A landscape with many valleys, sampled at points; each row gives a point and its height.
A ball rolls from a point to the lowest of its 2 nearest points, and stops where none of them is lower. Distance is the straight distance between rows; heights are no part of it.
j907: [152 126 114 148  91 102 104  87 127 107 132 132 184 198 136  83 150 129
  74 147  96 167]  height 248
j154: [140 115  88 105 112 152 160 182 148 128 103 129 125 160 104 146  50 142
 137 112 119 133]  height 125
j768: [125 136 143 134 100  97 102  82 123 158 116 133 109 103 148 109 164 151
 142 158 139  91]  height 239
j400: [113 126 112  72 137 210 142 205 162 126 123 115  79 129 138 165  78 112
 153 131 141 111]  height 680
j91: [161 109 106 129 142 129 154 176 147 137 130 135 117 148 122 137 110 140
 131 130 163 137]  height 74
j977: [124  83 126 171 158 140 128 107 160 153  92 148 128 150 118 148  76 158
 101 138 108 104]  height 194
j29: [ 92 196 153 113 107 165 140  69  36 132 131  96 136 152 130 169  86 122
 110 131 111 126]  height 378
j473: [ 59 122 109 104 189 138 145 131 134 118 119 160 121 102 101 157 117 153
 127  89  79 159]  height 530
j572: [ 71 115 114 102 161 152 133 156 168  96  97 150  61 125 109 177 128 174
  94 145 134  93]  height 658
j700: [100  60  87 128 144 115 133 131 151 185 107 156 106 113 100 157 156 164
 143 159 107 100]  height 646
j731: [135  97 115 168 190  74 141 164 141 170 125 173 130 139 128 120 182 142
 138 171 109 158]  height 323
j796: [172 136 124 137  86 145 133 159 138 145 137 119 115 165 161 138 141 139
 127 159 182 110]  height 138
j979: [148 101 147 154 131 134  95 122 163 167 156 145 167  71 118 124 135  61
 150 121 108 136]  height 632
j207: [157 121  88 106 128 150 151 118 146 150 140 120 117 168 178 145 135 166
  90 102 113 165]  height 545
j961: [119  70 147 151 158 100 140 105 140  81 122  85 160  98  89  73 117 133
 136  75 139 102]  height 581
j311: [110 157 150 170 135  98 114 156 145 148  92 153 114 158 139 114 157 165
 184 171 133 113]  height 361
j336: [ 99 134 121 109 122 131 101 147 180 122 100 176  87 101 120 168 116 126
 128 144 117  80]  height 665
j208: [101 163 170 149 146 162 118 150 133  99 130 119  89 132 143 125  88 109
 141 130 127  90]  height 675
j257: [133  84 146 132 148 193 117 134 149  67 116 116 140 124 107 131  76 111
  83 102 118 133]  height 490
j331: [117 111 131 152 136 119 127 158 191  85 106 172 180 168 122 115 155 145
 137 103 101 184]  height 563
j203: [158  83 126 157 156  31 134 120 138 179  77 148 106 111 132 107 141 158
 144 197 122  88]  height 280
j616: [154  94 103  94  72 180 117 118 110 172 186 108 143 102 157 168 177  94
 131 126 152 158]  height 421
j550: [106 101 123  92  89 224 137 189 137 102 129  72  83 140 124 137  97 139
 165 113 147 102]  height 691
j530: [124 107  96 106 133 120 119  85 172  94 130 155 132 113 146 136 150 158
  68  84  91 140]  height 636
j465: [ 85 199 132  83 155 128 148 149  96 151 135 131  86  81 104 150 123  86
 173 137 140 111]  height 226
j466: [113 118 118 166 179  98 117 129 109 166 139 164 107 170 114 141 191 148
  91 190 107 158]  height 316
j976: [134  89 148 163 170  95 120 175 173  85 133 173 154 154 112 121 223 131
 125 164 136 176]  height 335
j360: [118 151 109 115 110 131 142 140 167 123 120 144 135 169 149 124 144 172
 135  95 104 167]  height 554
j398: [172 131 129 151  83 126 110  94 118 160 145 152 183 168 161 114 156 104
 107 150 106 178]  height 261
j471: [141  98 136 159 149  45 156 127 144 135  90 128 126 149 132 101 185 189
 148 178 155 128]  height 296
j594: [122 197 168 158 131 102 139 151 136 122  95 114 136 150 150  97 131 152
 203 145 186 102]  height 398
j435: [146 120 136 141  95 124 115 108 132 106 134 106 141 146 137 109 168 144
 123 141 177 109]  height 192
j757: [ 72  71 100 139 155 144 144 151 155 134  99 138  97 121  77 175 123 174
 141 143 142 102]  height 651
j200: [102  68 131 162 142  96 124  64 152 110  84  93 132 118 110 101 127 172
 114 129 135  56]  height 734
j821: [147 185 167 111 132 129 142 119 100  71 136 122 130 152 132 141 145 123
  97 136 179 146]  height 181
j723: [149 102 105 121 140 142 127 106 136 140 146 167 148 107 124 154 128 109
  80 107  97 163]  height 630
j865: [117 188 158 126 190 125 147 164 122  65 133 137  88 147 136 125 135 131
  90 119 140 137]  height 130
j995: [145  80 121 142  73 191 106 128 159 104 151  94 130 143 156  95  95 128
 118  84 105 110]  height 716
j648: [166 119  95  81 124 163 134 142 148 142 164 112 106 119 205 142  97 131
  89  63 102 149]  height 535
j432: [199 126 143 124  64 122  98 112  99 155 153 127 161  94 152 162 133  77
 149 181 200 122]  height 330
j912: [188 140 137 132  82 127 126  97 106 175 145 123 198 123 174 131 149  91
 160 132 133 187]  height 281
j58: [129 155 135  67 133 187 141 145 119  99 168 109 124  80 142 148 114  84
 121  61 125 165]  height 448
j101: [152 162 154 123 124 152 163 102  87 136 112 103 145 135 119 162  39 112
 124 122 165 121]  height 325
j146: [198 153 135 142  83  91 125 137  77 143 159 109 156 153 139  90  93  99
 111 149 142 129]  height 654
j719: [159 125 140  97  89 153 119 151 146  49 117 111 114 134 104 129  68 115
  79 110 139 106]  height 503
j118: [ 86 147 105  92 138 158 126 191 168 138  99 167  81  97  99 171  98 104
 166 153 146  98]  height 671
j354: [128 157 143 116 135 155 111 152 138 169 156 154 160  88 140 146 127  44
 173 118 106 157]  height 639
j951: [122 142 174 145 148 141 128 112 124  82 143 100 154 110 114  83 112  98
 142  71 117 126]  height 565
j841: [129 162 140  87 149 154 150 146  86 155 134  93 107  96 116 161  72  87
 156 134 174 116]  height 278
j622: [ 84  80 108 122 191 140 139 134 145 135 138 120 123  77 133 121 113 151
 125  75  66 127]  height 518
j450: [132  86 150 124 155  83 121 100 128 102 130 115 134  55  86 104 157 109
 130  94 138 116]  height 595
j271: [ 78 156 127 169 171  95 152 160 129 182 109 141 115 182 144 116 160 169
 181 151  91 148]  height 346
j990: [123 132 116 153 140  90 122 101  87 150 100 158 123 147  90 134 153 136
 106 193 120 124]  height 308
j787: [111 117 118 154 124 151 135  81 134 134  72 143 160 200 102 159  98 172
  87 165 133 126]  height 217
j420: [118 122 128 116 140 185 132 131 151 161 155 117 149  91 156 119  83  96
 176  54  86 142]  height 481
j408: [ 94 191 141  83 192 126 154 159 106  99 134 125  59 107 116 155 126 118
 112 112 146 116]  height 175
j365: [139  97 102 164 126  84 167 139 129 134 108 126 128 211 111 103 161 206
 128 158 165 138]  height 311
j680: [135  99 124 149 102 147 112  80 167 109 105 148 168 181 126 122 135 137
  70 147 122 142]  height 234
j906: [123 155 120 145 113 117 138  91  65 127 123 122 121 169 105 139 177 158
 102 196 179 124]  height 294
j822: [121 114 107 112 186  81 129 144 147 167 129 129  64  84 146 130  98 128
 122 101 108  78]  height 171
j929: [114 125 139 162 178 143 145 184 138 106 150 156 138 173 107 140 183 141
 134 149 156 185]  height 348
j115: [122 100 113 136 118 177 150 138 150 163  75 121 121 155 115 165  31 154
 124 132 119 105]  height 162
j424: [130 151 136  66 134 163 148  81  90 101 143  96 140  92 129 150  84 109
  98  70 117 152]  height 422
j195: [136 189 126 136  76 118  92 104  74 136 155 100  93 148 182 116 147 135
 125 175 144  90]  height 306
j416: [138 164 123  65 115 158 110 175 139  67 126 135  63 120 133 153  91 111
  78 120 115 108]  height 515
j374: [ 97  82 158 170 146 177 123 143 140  81 108 125 155 153  67 120  80 119
 119 132 121 120]  height 483
j357: [195 144 166 151 103 130 103 107 131 159 148 141 168  98 172 127 174  69
 153 160 169 141]  height 307
j264: [130 188 112 107 157  63 150  93  94 151 126 134 107 122 139 124 142 150
 118 116 124 138]  height 247
j935: [ 86  79  93 134 139 123 109 106 166 129 134 155  98 115 122 154 187 159
 104 120  83 107]  height 642
j615: [158 218 165 124 114 109 110 103 127  94 105 138 139 140 167 145 110 117
 111 138 148 127]  height 229
j112: [102  98  89 152 150 101 167 146  91 142 136 123 146 185  78 115 159 173
 120 146 124 173]  height 324
j479: [142 211 133 111  84  75  98  97 121 116 121 157 143 124 165 128 165 120
 129 137 119 126]  height 262
j758: [ 96 105 171 184 161 132 128 120 117 103 111 124 176 154  62 101 133 122
 150 146 154 138]  height 472
j220: [114 140  95 130 145  85 136 166 122 205 122 159  99 143 140 118 165 133
 173 182  94 149]  height 333
j258: [150 202 137 140  52  91  69  91  75 135 136 138 149 138 159 104 156 110
 130 185 119 130]  height 283
j397: [130 102 148 107 172 143 124 107 159 110 143 128 133  50 120 139 149  97
 138  84 165 125]  height 609
j452: [138 115 174 192 138  97 133 113 109 151 115 124 186 148 113  68 157 126
 175 157 133 152]  height 459
j545: [ 99 109 131 155 179 120 139 119 140 157 143 108 146 100 139  87  83 129
 157  60  69 138]  height 502
j919: [139  77 124 159 112  66 101 100 143 116 132  93 112 114 127  64 141 148
 105 119 117  69]  height 728
j617: [155 100 134 144 100 125  88 140 169  89 151 102 110 128 145  76 111 116
 109  97 109  69]  height 722
j168: [ 89  90 133 138 184  87 121 161 162 121 101 132  87  92 113 130  95 134
 143 117  91  60]  height 209
j588: [137 158 107 104 195  78 152 120 131 161 121 153  92  70 156 143 119 127
 100  92 103 133]  height 210
j884: [124 177 158 145 144 120 130 137 107  71 147 131 171 150 122  93 117 100
 110  83  99 176]  height 552
j235: [116 168 146 140 120 160 108 150  86 101 142 129 108 153 125 129  87  89
 106 132  87 126]  height 669
j276: [121 151 120 119 151  68 157  83  87 113 107 113  96 138 110 128 193 171
 101 149 169 130]  height 276
j836: [112 109 150  98 148 230 123 136 150  68 149 109 144  91 128 137 118 105
 112  75 115 167]  height 471
j19: [128 125 122  80  76 200 131 123 101 177 186  93 141 104 206 186 131  81
 162  92 151 154]  height 439
j341: [169 134 113 132 115  68 132 133 112 125 146 136 138 134 123  81 117 108
 108 112 104 133]  height 659
j538: [125 130 151 162 151  67  93 102 151 172 100 155  93  98 156 100 169 133
 148 172  92  87]  height 264
j866: [194 134 108 132  86 118 135 125  69 179 160 116 172 146 159 152  66  78
 119 135 124 155]  height 649
j997: [ 94  71 114 119  77 194 116 140 155 111 150 104 127 123 127 118 143 139
 156  82 108 127]  height 710
j251: [122 143 167 165 133  71 129 103 119 115  83 101 159 140 111  72 134 159
 168 145 163 101]  height 438
j356: [156 135 100  64  94 167 129 166 161 102 138 142  97 119 163 163  93 116
  98  89 113 135]  height 525
j513: [153 103 103  86 119 134 165 111  91 117 133  73  98 103 110 134 121 152
 109 102 196  92]  height 460
j313: [158  95 144 127 137 166 124  89 126 148 152 133 170  76 109 149 137  79
 110 115 156 155]  height 622
j714: [112 149 129 147 158  92 111 129 101 128 149 126 106 125 104 105 100 112
  99 135  89  95]  height 664
j609: [116  80 132 146  98  93 120 143 187 123  90 173 172 134 107 108 206 143
 184 162 116 164]  height 355
j974: [109 146 154 123 195 130 136 136 135  92 133 167 152 111 113 131 117 121
  95  83  91 180]  height 541
j806: [132 193 141 143  84  90 111 106  89 109 111  93 112 152 157  83 123 176
 140 173 170  79]  height 342
j736: [167 173 116 110  63  91 130 110  87 117 131  82 117 121 140  98  92 155
 149 139 179  89]  height 387
j774: [136  86 106 118  73 137 126 134 181 122 108 142 173 115 109 113 171 136
 196 103 140 162]  height 377
j389: [139 134 121 116  97 103 147 136  84 109 119  76 112 128  86 116 110 156
 139 148 196  85]  height 427
j371: [138 133 131  85  81 179 112 120 145 150 170 111 134  73 188 140 104  73
 171  81 123 124]  height 458
j721: [ 93 120  77 118 143  94 147 141  70 161 130 145 116 132  53 142 141 141
 121 158 102 150]  height 319
j658: [124 100 140 157  99 106  83 139 155 104 114 177 156 160 110 101 228 121
 143 191 135 153]  height 345
j355: [156 136 133 129  99 165 113 154  86 156 174 127 162 130 129 148  87  42
 141 137 109 152]  height 645
j798: [138  84  90 106  66 158 117 140 151 172 149 142 148  96 104 142 175 102
 170 133 132 150]  height 401
j239: [116 154 138 100  99 146 140  48  78 132 150 106 139 126 150 149 125 139
  79  98 118 138]  height 397
j641: [ 90 168 132 122 152 147 150  92  80 142 109 111 111 138 104 156  60 144
 108 125 110 116]  height 357
j498: [ 96 122 100 107  85 184 123 173 123 136 160  94  79 126 145 115 134 131
 159 107 134  87]  height 701

For each start below, name the point where the ball stops.
j473: j976
j112: j91
j452: j822
j432: j91
j29: j865
j806: j865
j721: j822
j357: j91
j466: j822
